Points on a hilly landscape, in no order, each with its height.
A ball rolls from a point to the lowest of its 2 nearest points, and stops where none of them is lower. Distance is the straight distance between rows; heights are no part of it.
K308 h=621: [119 122 144 151 146 204 141 129 166  91  82 142 110 123 135 187  77 159
 117 179 217 127 150 172 159 146  86  73 154 143 146  69 124 130 171 155
 126 106 109 109 119 117 108 124 170 104 119 135  95 148 146 159]
K7 h=289: [121 170 103 140  66 134 121 168 147 145 122 129  84  80  89 142 143 135
 172 121 106 134 119 106 122 218 154 100 115  92 124 151 105 164 180 123
 143 150 102 116 103 165 147 174 189 145 154 122  96 161 142 149]
K124 h=633: [139 134 169  79 179 139 120 115 157  76 100 152 151 146 129 162 133 127
 109 164 189  71 189 126  94 147 135  99  67 151 111 127 123  86 136 179
 136 127 126 167 142 133  79 130 117  99  90 168 169 106 108  93]
K133 h=498: [104 159 132 161 146  78 160 108 119 129 179  85  89  91 104 149 123 154
 109 148 127 129 127 142 119 178 146 169 190 138 113 103 101 156  92  76
 138 124 124 151 101 115  92 107 117 132 116 145 107 134 148 133]
K94 h=504: [107  98 147  98 120 125 113 162 121  96 130 104 130 115  90 191 125 155
  90 167 117 129 145  81 117 124 173 182 209 107 151 177 167 122 128 106
 122  91 110 137 106 127  79 103 122  96 109  97 157 139 138 125]
K455 h=623: [128 203 106 127 124 100  97 107 126 145 186 133 112 131 149  48 125 107
 150 107  91 142 194 145 153 163 136 156  98 135 186 110  94 127 163 133
 181 164 137 142 144 139 139 116 110 116 142 142 184 135  95 100]
K210 h=584: [112 136 141 150 147 137 139 133  93 136 141  85 150 125 120 167 100 143
 117 144 124 154 169 163 150 126 120 154 214 151 163 131  96 110 101  87
 132 112  99 159 136 109  86  99 105  97  89 121 167 160 130 143]
K22 h=297: [ 74 167  69 135 152 112 147  91 114 154 205 140 125  91 180  85 138 142
 122  97 133 107 121 108 119  66 157 164 109 142  68  95  98 146  79 168
 168 172 161 115 134 135 158  86 168 130 139 156 116  94 125 110]
K731 h=332: [134 129 155 127 104 165 102 179 166 127  27 121 130 158 119 159 160 132
 160 120 126 113 133 135 124 141 140  91 131 109  83 120  60 164 108 121
 118 122  46 155 173 122 139 109 156 122 126 129 115 131 160 111]
K896 h=419: [108 124 142 104  95 154 127 173 138  75 115 145 147 122  85 142 153 185
 129 146 123 120 164  77 143 163 196 177 123  86 129 195 138 167 157 141
 129 116  52 140 131 158 132  94 167 114 112  98  99 167 136  96]
K113 h=655: [157 100 194 136 147 198 144 165 158  88  69 127 109 151 108 206  64 142
 136 165 167 129 140 144 136 151 100  60 145 165 155  80 151 106 154 140
 106 101  95 107 127 117  94 166 145  99 119 132  98 177 142 126]
K510 h=529: [166 115 156 181 111 138 157 138 127 193 121  91 136 158 129  86  83 137
 174  79  78 173  88 157 154 157  84 124 132 158 154 114 135 121 132 116
 143 115 134 116 128 106 151 147 109 121 149 107 103 156 109 123]
K999 h=496: [139 154 112 123 172  72 145  92  98 169 206 131 111  93 137 138 136  88
  77 100 120 101 114 135  88 130 113 120 116 128 113 134 112 134  99 111
 150 155 207 114  89 137 148 165 108 171 128 145 157  99 171 125]
K8 h=427: [156 135 116 104 154 148 165 163 104 151 113 145 171 115 131  91 145 108
 199  77 101 106  71  89  83 114 162 119 109 176  83 127 130 107  93 150
 171 138 146 121 142 115 170 176 150 110 154 101 110 104 122  82]
K980 h=321: [145  54 139 142  85 100 127 143 137 151  99  91 160 197 124 105 131 141
 119 103  71 169  70 103 116  82 133 157 135 148 138 146 176 111 111 116
  75 107 138 125 145 106 134 127  69 144 166 107 101 117  93 130]
K691 h=492: [164 195 150  62 132 102 132 147 150  97 122 182 110 125  95 152 168 102
 171 153 148  96 161 109  96 154 198  87  70 138  87 161 157  86 205 156
 132 149 105 149  82 154 134 213 162 150 132 103 121 159 163  80]
K737 h=559: [192  73 168 177 114 112 159 125 122 157 135  74 106 153  90 115  82 144
 143  89  62 164  71 139 145 182  83 156 148 147 158 132 157 121 105  93
 134 115 156  99  95  95 115 152 112 134 142 139 105 156 111 143]
K776 h=396: [132 187 135 104 115 127 137 177 157 101 110 147  97 107  88 168 169 122
 181 150 135 113 118 100 104 176 205  93 114 121  98 150 129 120 179 124
 133 160  69 137 101 157 134 210 183 158 143 119  66 173 149 121]
K401 h=679: [103 109 122 140 133 138 138 143  82 151 172 125 121 102 127 129 120 122
 108 124 117 140 105 108 132 155 116 115 142 126 146 143 162 113 149 122
 129 129 166 102 115 164 139 158 107 143 126 115 153 118 125 152]
K801 h=528: [173 129 133 129 144  77 117  78 113 164 145 116 123 132 125 113 148  98
 100  99 103 104 128 150 109 161  81 124  97 118 141 151  97 126  84 110
 146 139 193 144 125 106 138 123 107 157 114 163 194  95 122 145]
K899 h=555: [122 137 122 118 167 172 128 128 122  98 114 173  99  93 119 141 122 115
 130 164 206 118 133 144 115 163  97  46  85 113 156 114 141 117 174 149
 133 128 158 104 129 169 114 168 109 137 104 162 148 116 119 154]
K345 h=647: [155 111 108  95  51 108 103 125 118 141  99 144 144 147 141  84 154 135
 146 106  89 127 133 125 144 160 104 134  83  90 148 162 144 138 153 150
  92 133 121 116 159 150 197 103 137 125 162 109 168 120 103 131]
K833 h=506: [105 166 134  97  98 100  87  96 149  64 119 168 126 140 157 157 159 127
  85 206 190 116 163 102 136 102 164 118 123 108 106 100 140 119 198 149
  89 118 104 141 114 135 123 117 147 154 150 122 103 132 161 141]
K110 h=617: [132 120 182 138 143 157 134 153 138 141 112  94 143 140 108 187  91 150
 124 132 104 136 150 146 146 148 131 152 191 153 122 101  95 126  99  96
 130 111  73 153 120 106  93 122 142  92 102 114 131 172 165 108]
K884 h=650: [124 125 194 132 131 191 131 176 156 112  85 133 160 165 110 201  82 141
 136 152 136 141 166 126 159 124 134 109 164 148 132  97 116 111 143 125
 126  99  64 147 128 110  94 135 164  91 107  96 113 199 162 119]
K24 h=255: [120 149 142 107 115 161 110 156 138 123  78 134 167 152 128 129 144 141
 148 132 141 126 183 140 138 129 162 135 105 126 119 135  70 133 124 138
 131 126  72 163 180 132 140  98 140 102 102 118 141 137 120 113]
K508 h=267: [152 117 129 155 119 151 159 164 148 183 115 116  69  83  94 115  95 127
 175  90  81 108  86 100  99 190 127  92 106 131  91 112 128 186 104 146
 177 149 129 102  84 113 142 182 219 131 153 107  66 142 143 113]
K380 h=515: [145 135 117 164 164 161 133  77 170 142  93 141 106 128 153  90 117 114
 133 116 179 133 110 162 128 145  70  74  53 154 171  66 111 110 157 164
 155 132 180 105 125 115 136 135 120 135 134 150 112 100 103 165]
K764 h=452: [103 226  71 135 165 101 159 112 106 178 172 122 101  71 151  67 141  96
 193  62 102 141 121 158 120  78 147 162 141 151  97  74  62 136  83 120
 155 165 141 134 130 127 152 128 151 124 146 117  76 133 135 103]
K696 h=609: [139 135 114 106  88  91 103 109 135  81 104 130  93 126 124 182 148 147
 106 182 143 129 105 125 149 175 130 113 158  77 140 143 153 148 168  95
  84 106 128 120 112 143 147 119 166 132 151 139 126 136 157 185]
K732 h=614: [169 148 123 139  72  86  77  61 174 111 103 131 108 173 156 105 108 121
 118 146 145 140 120 176 201 103  81 144 119 102  95  76 113 135 143 118
 103 134 123 145 103  73 140  59 170 151 147 140 120 134 172 169]
K712 h=433: [129 149 157 108 105  83 132 110 138 114 149 135 142 139 109 109 113 127
 121 161  99 156  99 114 132 150 146 163 115 148 102 115 160 103 177 115
 119 147 137 141  79 120 131 140 149 165 148 105  75 152 137 116]
K325 h=731: [150 175 144 102 109  55  82  85 114  86 131 158 121 151 134 105 151  54
 107 165 133 159 151 141 138 121 109 123  96 110 150 132 141  76 165  97
  82 143 187 143 125 130 113 142  91 174 127 140 169 140 135 148]
K713 h=569: [141 201 148  83 111  84  89 101 161  80 116 182  97 135 134 158 176 102
 120 188 184 112 163  99 124 143 182 103  72 114  96 121 125 104 206 154
 117 143 116 140 100 153 122 173 166 163 150 135 119 152 171 102]
K679 h=459: [153 158  99 109 133 144 137 122 131 165 138 150 160 132 167  45 140 103
 209  85  99 124 103 120 110 119 132 148  90 174 123 104 125 103 133 163
 186 151 161 126 144 105 176 145 142 114 157  93 133 105  96  78]
K471 h=701: [ 93 161  95  82 115 132  92 126  90  77 103 140 133 107 144 158 120 115
  97 184 198 143 218 142 156  77 122 112 186  96 188 140 116 135 157 100
 107  96 123 153 159 138  93  83  93  76  94 121 198 142 132 143]
K741 h=173: [129  32 129 198 144 186 147 143 141 170 118  95 137 130 159 146 111 162
 107  71 133  80  79 101 143  78 127 120 148 142  84 131 120 165  44 157
 155 121 115  79 129  93 145 110 165 110 127 137 100  89 153 129]
K239 h=164: [105 113  94 161 130 134 138 134 104 184 172  92 140  98 148 123 121 144
 114  76  93 124 122 127 148  94 132 187 169 120  81 140 102 181  63 121
 136 157  76 135 121 122 142  93 157 125 129 108  96 138 167 102]
K973 h=445: [160  73 160 149 105 157 125 133 182  95  75  84  68 139 114 197 107 171
 125 163 140  90  97 136 140 164 120 110 193 121 110  82 130 161 108 115
 109 101  86 105  99  87 111  92 180 118 138 132 101 130 168 151]
K159 h=660: [125 105 116 128  77 104  98 124 117 160 104 113 138 126 150 134 158 126
 104 104  99 122  90 115 138 110 126 125 155 110 110 126 117 139 109 109
  90 139 101 123 120 128 164 126 136 161 153 107 127 125 158 152]
K846 h=682: [ 98 157 108  98 116 107  73  92 100 116 128 138 129 108 169 147 117 118
  72 180 186 125 194 114 140  63 123 123 195 104 140 115 120 132 155 113
 108 120 130 162 111 118  94  86 119 116 114 109 194 124 176 117]
K777 h=620: [195  59 176 124 117 102 113 111 145 158 110  93 153 179 121 164  96 136
  80 112  93 117  99 133 126 115  97 153 177 128 119 135 152 136  90  90
  93 109 128 133  86  71 111 120 127 138 134 106 127 142 175 122]
K125 h=394: [ 88  90 107 142 150 194 126 122 103 114 114 170 154 107 143 162 120  91
 108 156 196 157  81 147 144  20  93  68 157 107 132  74 130 133 111  82
  98 125 125  96 139 131  72 147  72 142  93 121 116 150 124 160]
K441 h=235: [ 78 140  82 145 127 121 154 106 117 174 190 121 102  73 158  92 132 158
 125  76  87  99 113  98 121 113 118 190 126 111  57 131 111 200  68 149
 176 172 130 129 116 127 158  80 172 119 151 126  91 115 157  75]
K841 h=493: [138 129 118 144  95 146 163 147 108 187 146 117 158 113 143  56 105 123
 201  58  69 150 107 122 136 156 108 152 110 154 133 133 140 113 141 143
 163 139 129 125 136 120 181 151 137 101 161  83 123 139  92  90]
K172 h=676: [185 172  89 122  66  72 102 106 119 120  91 125 110 146 134  69 175  87
 167 108 108 157 121 152 158 147 105 127  63  92 165 142 116 117 143 116
  86 147 148 121 162 128 191 115 114 151 148 127 158 125  91 164]
K905 h=171: [121 153 113 101 140 190 101 133 129  96  99 164 166 143 157 121 132 130
 127 137 181 136 213 145 157 103 138 132  80 120 181 133  92 112 166 157
 130 130 106 132 176 146 133 100 129  96 113 140 155 130 114 140]
K256 h=474: [116  84 139 103  83 135 110 168 139 106 108 100 129 132  84 152 140 173
 120 142  91 136 123  94 140 161 151 191 179  92 164 160 156 140 139 113
 102  98  76 130 124 148 119  98 131 106 129 101 116 153 121 131]
K927 h=521: [111 182  96 151 195 141 167 132  99 174 152 104 155 106 141  80 114  95
 175  62 108 150 145 172 125 102 118 130 109 175 153 114  65  96  79 119
 172 153 149 141 164 120 141 130 112 106 106 134 149 145  94 118]
K354 h=333: [164  72 187 118 147 107 154 155 136 107 119  86 124 159  71 154 123 141
 119 135  91 111 100 113  87 177 153 145 136 153 114 153 162 110  84 112
 128 120 129 135 119 120  88 140 105 127 117 157 128 115 104 101]
K654 h=564: [126 180 108 105 129 165 122 175 115 124 121 176 140  93 105 136 174 117
 180 125 162 117 176 107 128 135 192  92  74 118 133 182 106 110 187 159
 156 144 102 123 147 185 162 172 152 118 110 135 161 143 135 134]
K805 h=449: [ 86 118  87 203 126 125 140  81 152 164 143 107 118 107 191  88 135 129
 134  96 163 111 100 160 150  72 121 105 112 163  87  68  91 133  95 149
 125 127 134 115 131 107 144  98 125 161 127 137  81  72 121 173]
K417 h=446: [126 116 150 165 186 116 195 143 111 154 196  75  83  85  89 154  99 150
 123  95  78 128 103 149 102 173 130 173 187 146 138 112 130 136  60 100
 152 121 142  95  99 127  98 153 122 120 123 155  92 133 131 123]
K740 h=610: [136 152 109 116 134 172 182 170 115 122 153 164 121  90 105 116 174 130
 198 111 158 115 131  97 127 155 189 108  63 132 127 205 163 101 192 173
 147 134 114 102 134 179 169 199 136 123 120 119 118 125  99 129]
K12 h=397: [157 124 163 110 178 134 186 162 123 159 126 111 129 131 102 122  95 127
 157  74  71 106  71 108  76 140 154 128 137 169  90 123 137 131  70 119
 160 139 147 112 111 108 139 170 138 110 139 133  84 123 132  80]
K853 h=252: [131  81 135  98  77 117 146 146 142 123 140 118 128 114  72  91 104 170
 141 111  62 126 109  88 134 227 114 191 103 115 137 198 177 150 152 111
 153 136 126 120 109 151 142 121 145 131 133 122 109 153  95  87]
K767 h=424: [ 73 125  93 160 125 202 133 136 100  99 128 154 125 105 164 132 132 105
 134 154 191 167 115 148 176  69 100  69 144 107 157  94 140 119 165 124
 102 133 121  85 155 163 137 145 112 136 123 116  94 143 111 190]
K291 h=505: [148 144 141 125 112  93 140  88 126 114 179 136  98 134 113  85  87 143
 117 156 109 130 121 119 148 190 102 156  82 124 115 124 168 119 170 140
 170 148 193 127  81 116 143 133 163 141 129 143 115 127 109 133]
K527 h=671: [124 216 125  97 164 111 114 128 145  98 167 159 130 133 139  71 155 104
 156 118 120 106 216 137 121 146 179 150  80 149 171 144  82 107 149 144
 195 162 131 155 178 142 114 117 101 102 116 179 194 118  79  87]
K585 h=601: [107 105 156  81 143  83  97 128 107  92 146 202 155 163 118 139 128  88
 104 178 122 120 174 111  68  76 109 140 104 128 110 167 181  97 147 159
 122 112 188 172 138 134  48 162  70 137 103 126 193  95 101  69]
K549 h=542: [183 134 121 134 128 139 116  84 185 113  64 150 105 159 142 107 124 109
 139 135 175 130  90 162 147 141  76  73  36 125 141  92 125 125 159 169
 123 129 177 101 138 106 174 133 159 133 154 167 111 105 117 185]
K31 h=399: [123  90 156 153 113 189 115 180 188  90  50 113 102 154 109 202 132 168
 148 139 137 107 114 137 144 153 140  93 179 104 107  99 107 163 111 133
 115 103  43 106 145 107 123 110 193 106 142 136  95 155 162 143]
K662 h=208: [106 107 153 119 143 160 119 162  95 133 129 133 177 152 106 172 100  92
 115 146 108 168 136 106 117  48 136 143 155 143 130 132 153 100 113 110
 106 107 125 150 144 128  88 152  80 118 107  97 142 148 123 135]
K795 h=654: [138 146  99 109 107  90  59  43 148 111 120 130 115 148 193 122 112 123
  76 174 184 120 161 150 167  78  93 127 161 108 138  79 121 128 168 128
 107 126 132 143 102  99 126  56 131 128 150 129 164 104 165 151]
K966 h=358: [111  78 105 154  93 106 147 123 112 148 138  99 154 143 153  82 143 140
 120 105 104 143  71 101 111 100 135 157 120 144 109 146 167 113 106 136
  89 141 152 120 150 124 161 119  92 154 150 111 120  80  66 129]
K150 h=285: [133  75 183  93 140 113 139 173 133 139 131 107 171 165  73 138 103 146
 115 108  38 130 109  91  86 134 151 178 148 152 126 162 171 111  96 117
 129 117 117 134 104 120  96 146 115 118 133 113 122 143 115  82]
K757 h=246: [103 132 113  97 103  50 111  89 115 129 191 113 141 132 111  91  94 174
  82 134  84 147 135 104 134 157 128 222 168 126 115 155 157 151 150  98
 143 139 143 157  76 113 112  84 131 146 146 119 113 156 142  73]
K67 h=344: [ 80 165 120  92  96  71 103 110 125 106 192 147 149 130 125  90 125 161
  89 161 108 149 147  80 130 124 174 195 128 140 108 133 164 120 189 141
 140 144 148 139  96 143 131 108 149 156 158 111 106 153 145  77]
K103 h=651: [117 133 122 120  98 125 147 158 111 119 148 144 109  94 105 130 163 129
 145 130 134 137 100  94 130 176 158 117 100 117 145 173 180 104 193 138
 113 130 138 103 128 195 162 180 121 159 142 116 113 126 111 146]
K259 h=556: [139 131 135 112 166  76 116  92 114 136 170 140 145 136 144 103 130  97
  99 109  85 101 186 154 100 150  83 127 125 137 160 156 107  97 102 128
 171 141 197 163 138 120  96 109  92 138 111 178 216  92 105 104]
K836 h=532: [108 111 151  91 121  88 106 139 106  89 130 141 123 120 117 183 118 121
  80 181 136 119 165  90  91 106 134 146 200 113 141 189 176 118 140 114
 106  86 159 169 115 118  49 116  93 108  94 103 197 105 134 105]
K395 h=342: [ 90 127 131  79 108 118 143 171 144  93 165 144 127  97  75 105 136 190
 137 122  96 120 144  69 120 191 183 182 100 113 106 204 160 165 155 134
 165 142 102 129 114 175 137 112 157 125 119 119 109 154 126  60]
K225 h=346: [111 123  90 102 158 155  96 124 105  89  88 188 147 104 142  98 158  79
 113 142 177 151 126 173 116  79  70  55  98  76 185 104 120 116 142 112
  89 126 156 108 157 169  92 138  32 142  97 139 180 127  93 130]
K293 h=428: [166 140 149 138 182  94 181 127 124 171 137  97 105 108  95 133 140  97
 144  81  90 100  80 128  66 169 133 103 115 153 107 121 101 141  57  98
 147 130 166 124 120 105 130 170 110 148 126 153 114 110 126 124]
K363 h=217: [148  50 142 195 156 191 165 148 151 167 128  80  82 100 127 165  89 188
 123  95 127  85  97 121 125 142 121 118 151 149 106  97 118 180  35 143
 173 108 114  86 116  92 128 123 181  94 107 141  99 105 152 134]
K511 h=523: [109 150 113 108 145 191 130 167 106 102 119 183 127  92 115 151 152 103
 152 152 196 130 153 122 129 118 139  61  79  98 141 159 128 119 181 145
 132 132 119 104 151 202 133 178 115 123 103 146 160 136 132 156]
K706 h=616: [121  96 119 109  96 145 119 139 110 140 135 137 165 139 153 104 136 169
 128 116 104 102 158 108 124 150 113 142 109 107 138 175 136 130 127 157
 140 121 136 137 162 143 155  95 117 100 115 130 201 100  89 122]
K717 h=406: [108  88  85 185  64 109 130  91 147 137 120 110 122 141 191  67 149 139
 136 112 145 125  85 136 157  92 124 129 107 136  85  94 137 137 116 159
  93 134 124 111 153 112 181  77 124 162 162 122  85  69  93 159]
K675 h=561: [144 167 109 105 107 103 101  80 158  67 108 149  94 143 157 136 167 142
 104 197 205 115 152 138 153 156 140 107  97  86 132 116 124 144 190 145
 100 105 125 124 139 136 157  97 149 140 154 164 116 109 135 168]
K393 h=591: [138 152 145  80 165  99  80  77 145 110 122 150 142 158 159 111 141  94
  91 154 149 104 167 130  90 114 124 132  85 154 128 121 101  88 122 152
 135 156 171 161 140 129  96 117  92 134 117 159 205  81 114  97]
K75 h=351: [ 66 138 101 150 140 153 134 112 115 129 158 148 161 112 158 114 130 124
 111 141 157 125 123 101 143  59 169 140 118 149  75 106 108 118 118 162
 149 159 128 114 128 131 147 102 171 131 125 125 106 105 140 143]
K194 h=283: [123  68 140 178 127 152 139 169 127 140  99  79 151 189 136 147 132 136
 123 105 121 171  88 117 127  60 150 121 163 158 160 117 146  97  84 109
  84  88 125 106 178 112 116 129  53 120 132 127 114 124  96 157]
K477 h=403: [117 208 109 126 127 105 138 129 125 168 141 133 132 108 140  77 125  99
 183 100  91 146 111 151 132 104 146 163 146 156  83  73  84 131 129 116
 164 171 102 148 102 111 148 133 168 139 173  90  68 158 161  80]
K442 h=194: [172 133 130 158  88 142 145 147 153 160 107 120  60 114  78 133  98 139
 178 123 107 133 104 131 120 221 110  83  88 114 126 121 128 166 140 138
 148 134 137 106  96 125 145 176 199 138 143 133  96 155 119 175]
K810 h=98: [120  71  92 184 125 148 140 145 108 185 160  64 153 120 157 148 142 119
 103  59 108 122  97 133 150  41 153 164 189 135 111 138 114 142  39 102
 103 147  83  98 148 109 146 126 117 132 131 115  89 119 154 151]
K313 h=455: [ 80 129  92 138 116 145 130 156  89 101 127 126 136 119 143 149 173 109
 124 150 152 161 123 116 149  83 148 100 139 110 161 135 144 104 133 113
  73 127 105 120 182 173 148 138  85 136 113 113 126 130  95 189]
K569 h=157: [113 102 136 103  99 105 113 127 130 153 150 106 144 124  97  98  98 165
 113 106  48 142 115 100 134 170 112 210 160 124 115 162 144 167 118  98
 143 148  93 147  84 129 128  94 143 140 139  89 103 166 155  69]
K44 h=585: [124 100 126 155 150 157 154 136 117 125 119 108 139 124 129 128 145 168
 141 110 142 116 142 133 121 172 119 118 116 132 153 154 100 133  88 146
 150 110 138 138 181 140 136 103 102  95  86 166 172  95  68 149]
K80 h=431: [ 80 179 122 138 119 151 118 118 135  86 148 161 136 126 166 118 150 136
 120 186 197 125 162 115 167  95 188 129 105 126 106  99 112 126 192 169
 139 142  95 111 125 130 141 113 172 149 144 125  69 127 138 139]
K92 h=253: [145 172 136  79 150 141  94 116 137  81 121 180 121 143 150 128 153 120
 119 162 187 114 217 146 126 153 129 111  71  99 188 158 129 118 203 160
 123 115 124 127 156 158 113 127  92 110 125 173 191 110 115 121]
K756 h=463: [132 137 120 163 196 116 168 103 130 183 183  95 130  95 137 157 129 113
  88  89 142  89 107 155  92 115 126 130 154 151 111 106  88 152  55 112
 127 137 150 123 113 118 140 150 113 143 112 149 112 107 167 145]
K989 h=334: [111 139 141 152 123 141 154 145 152 148 130 130 109 113 121  97  98 138
 156 112  90 127  84 116 132 146 137 141 134 147  68  94 117 161 124 142
 165 148 101 120  93 110 146 131 187 131 146  99  41 138 151  93]
K178 h=572: [129 174 127 146 121 111 111  92 133 162 161 117 108 138 141  86 109 135
 136 135 115 145 155 154 149 176 106 154 104 126 141  89  94 139 151 133
 162 147 132 151 117 125 138 103 140 126 139 133 130 135 119 117]
K169 h=554: [105 162 117 159 185 112 142 116  89 153 168  94 143 120 136 111 112 124
 116 109 118 148 172 179 129 130 110 141 169 149 161 111  80 103  82 103
 143 127 134 166 141 115 103 104  89 123  94 145 156 143 112 131]
K425 h=544: [122 138 143 152 166  94 166 115 121 115 147  96  91 100  93 152 148 163
 124 150 140 107 135 145  96 200 127 139 144 137 128 125  98 152  68 106
 156 110 145 159 138 120  98 101 103 125  94 163 147  97 103 139]
K104 h=135: [116  31 106 199 131 189 145 137 125 152 128  72 151 136 153 163 120 133
 109  83 143 120  94 119 161  26 157 145 193 145 109 134 126 132  55 117
 120 113 108  81 144 100 119  91 138 111 118 128 109 102 143 176]
K946 h=486: [117 133 111  92 120 149 118 155 116  78 106 168 133 141 134 163 174 123
 123 172 165 144 144 132 132 107 124  83 113  94 161 149 166 126 180 145
  71  90 104 111 162 178 145 147 102 120 145 124 129 126 121 168]
K814 h=310: [145 131 107  61 156 153  91 112 139  59  92 220 131 134 139 112 159  90
 110 167 190 122 179 183 115 108  79  78  62  73 192 148 152 131 190 152
  91 102 137 106 159 174  95 139  65 112 126 159 186 108 104 111]
K295 h=683: [116  84 107 168 118 119 135 104 105 173 189  92 122 109 149 133 125 131
  87 106 113 126  65 119 138 109 113 151 181 129 123 128 161 128 119 112
 103 135 139  93  81 124 141 142 126 162 150 111  97 109 162 167]
K597 h=483: [ 97 151 101 190 181 124 140  69 134 167 164 118 115 103 174  80 125  98
 119 114 158 137  91 156 124  98  92  99 107 166 140  65 114 108 120 128
 138 138 177 110 109 120 132 127 104 168 121 137 106 101 126 164]
K694 h=393: [108 151 133 176 166 129 179 125 126 189 183 104  93  88 125 120  84 146
 141  90  94 135  92 149 126 137 122 145 157 156  93  88 119 156  99 123
 159 135 125 108  83 118 128 152 179 122 138 124  47 139 156 128]
K964 h=249: [115  84 111 143 139 150 125 171  96 119  86  98 183 183 109 164 120 110
 127 120 119 175 157 123 134  25 149 139 136 148 159 144 128  97  81 116
  86  97 119 152 210 118 109 115  53 108  83 108 147 131  74 163]
K698 h=648: [155  57 158 127 114 119  84  94 158 149  93 134 180 204 160 150  91 152
  74 122 110  96 120 117 134  63  88 124 159 122  94 122 163 148 113 161
  96 103 113 144  87  59 130  76 160 142 150  82 138 116 195 103]
K791 h=574: [183 128 147 106  94 110 100  90 144 101  84 149 128 169 137 123 116 105
 117 151 141 146  99 139 166 120  70 102  91 102 114 110 150 117 154 132
  92 124 170 123 108 102 161 124 169 135 146 147 140 133 152 176]
K749 h=371: [116  85 114 121 155 176 125 134  90 100 112 171 141  94 121 138 117 102
 116 165 186 149 102 168 132  79  67  74 173  78 181 116 141 139 123  87
 100  98 152 103 140 141  68 135  48 121  84 126 174 137  89 132]
K434 h=245: [115  79 158 114 150 160 142 183  99 157 140 120 196 158  98 147  83 126
 119  96  60 153 124  88 105  63 140 161 147 150 128 163 169 110 101 132
 140 115 132 128 128 122 109 154 116 100 125  93 139 152 121 101]
K177 h=592: [175  78 151 167 117  95 135 116 125 180 148  55 129 160 122 128 106 146
 108  93  77 156  97 171 137 134  94 186 191 140 141 135 135 142  80  77
 108 119 119 138 110  85 111 104  82 148 132 123 113 138 140 127]
K875 h=586: [130  94 123 126 157 195 123 110 122 110 127 153  96 103 139 148  71 149
  97 179 196 106 130 135 135 147  72  64 129 123 141  87 161 137 156 163
 147 124 157 108  93 129 122 125 162 114 107 129 148 111 141 142]
K138 h=638: [116 105  80 111  61  83  89 114 113 133 126 101  99 101 130 159 158 128
  92 120  92 140  87 113 162 129 111 136 190  79 155 150 153 140 136  69
  69 127 119 100 114 145 161 123 145 151 172 113 123 144 161 186]
K633 h=565: [ 92 117 131  93 130  79  99 125  99  64 146 190 128 126 124 163 125  88
  91 208 178 127 191 111  83  58 116 140 166 104 128 177 167 122 154 134
 110  88 186 189 135 121  15 131  59 121  77 117 200  92 103  71]
K21 h=389: [181  87 183 122 134  98 135 126 143 107  69 113 145 193 110 132 146 141
 134 130 125 116 108 129  99 156 127  98  97 145 119 157 132 113  97 135
 112  97 136 150 161 114 124 134  78 125 120 159 143 101  86 130]
K514 h=702: [166 193 107 101 103  89  88 112 129 108  95 157 114 143 128 104 169  70
 160 136 130 151 151 166 133 156 106  83  71  95 182 144 115 103 187 112
  84 141 148 119 142 157 166 149 122 149 156 149 175 144 122 173]
K288 h=489: [ 86 200  86 165 160 133 171 144  95 180 156 103 118  63 128 107 140  99
 179  78 109 151 121 145 123 126 157 120 132 151 126 106  61 134  81  94
 156 148 135 133 149 143 143 148 146 116 118 128 101 146 119 138]
K623 h=681: [154 168 157  92 172 107 141 134 144 105 109 156 145 143 106 106 172 113
 172 127 135  87 171 148  84 172 158 112  72 149 121 163  95  91 123 159
 168 137 120 176 157 140 118 144  92 111 103 171 174  99  87  95]
K490 h=398: [190  94 190 103 104 132 115 164 175 106  28 112 129 201  94 153 150 146
 156 128 105 119 106 118 106 158 140 117 108 124  87 145 129 149 102 124
 101 100  73 158 161 119 124 121 110 112 127 132 111 134 128 100]

Call two points neighbours if one is among the 2 nearest of the other. Go from one point of each pair to the other, from neighbour to neighbour, staying as low as possible. Name the highest point that can't be avoided.
K810 and K12: K159
K569 and K662: K623
K662 and K905: K490

Two balls start at each pair of points below. Name the first point that both come to, or write never.
K44 and K288: K989
K110 and K777: never
K791 and K172: never
K946 and K706: never
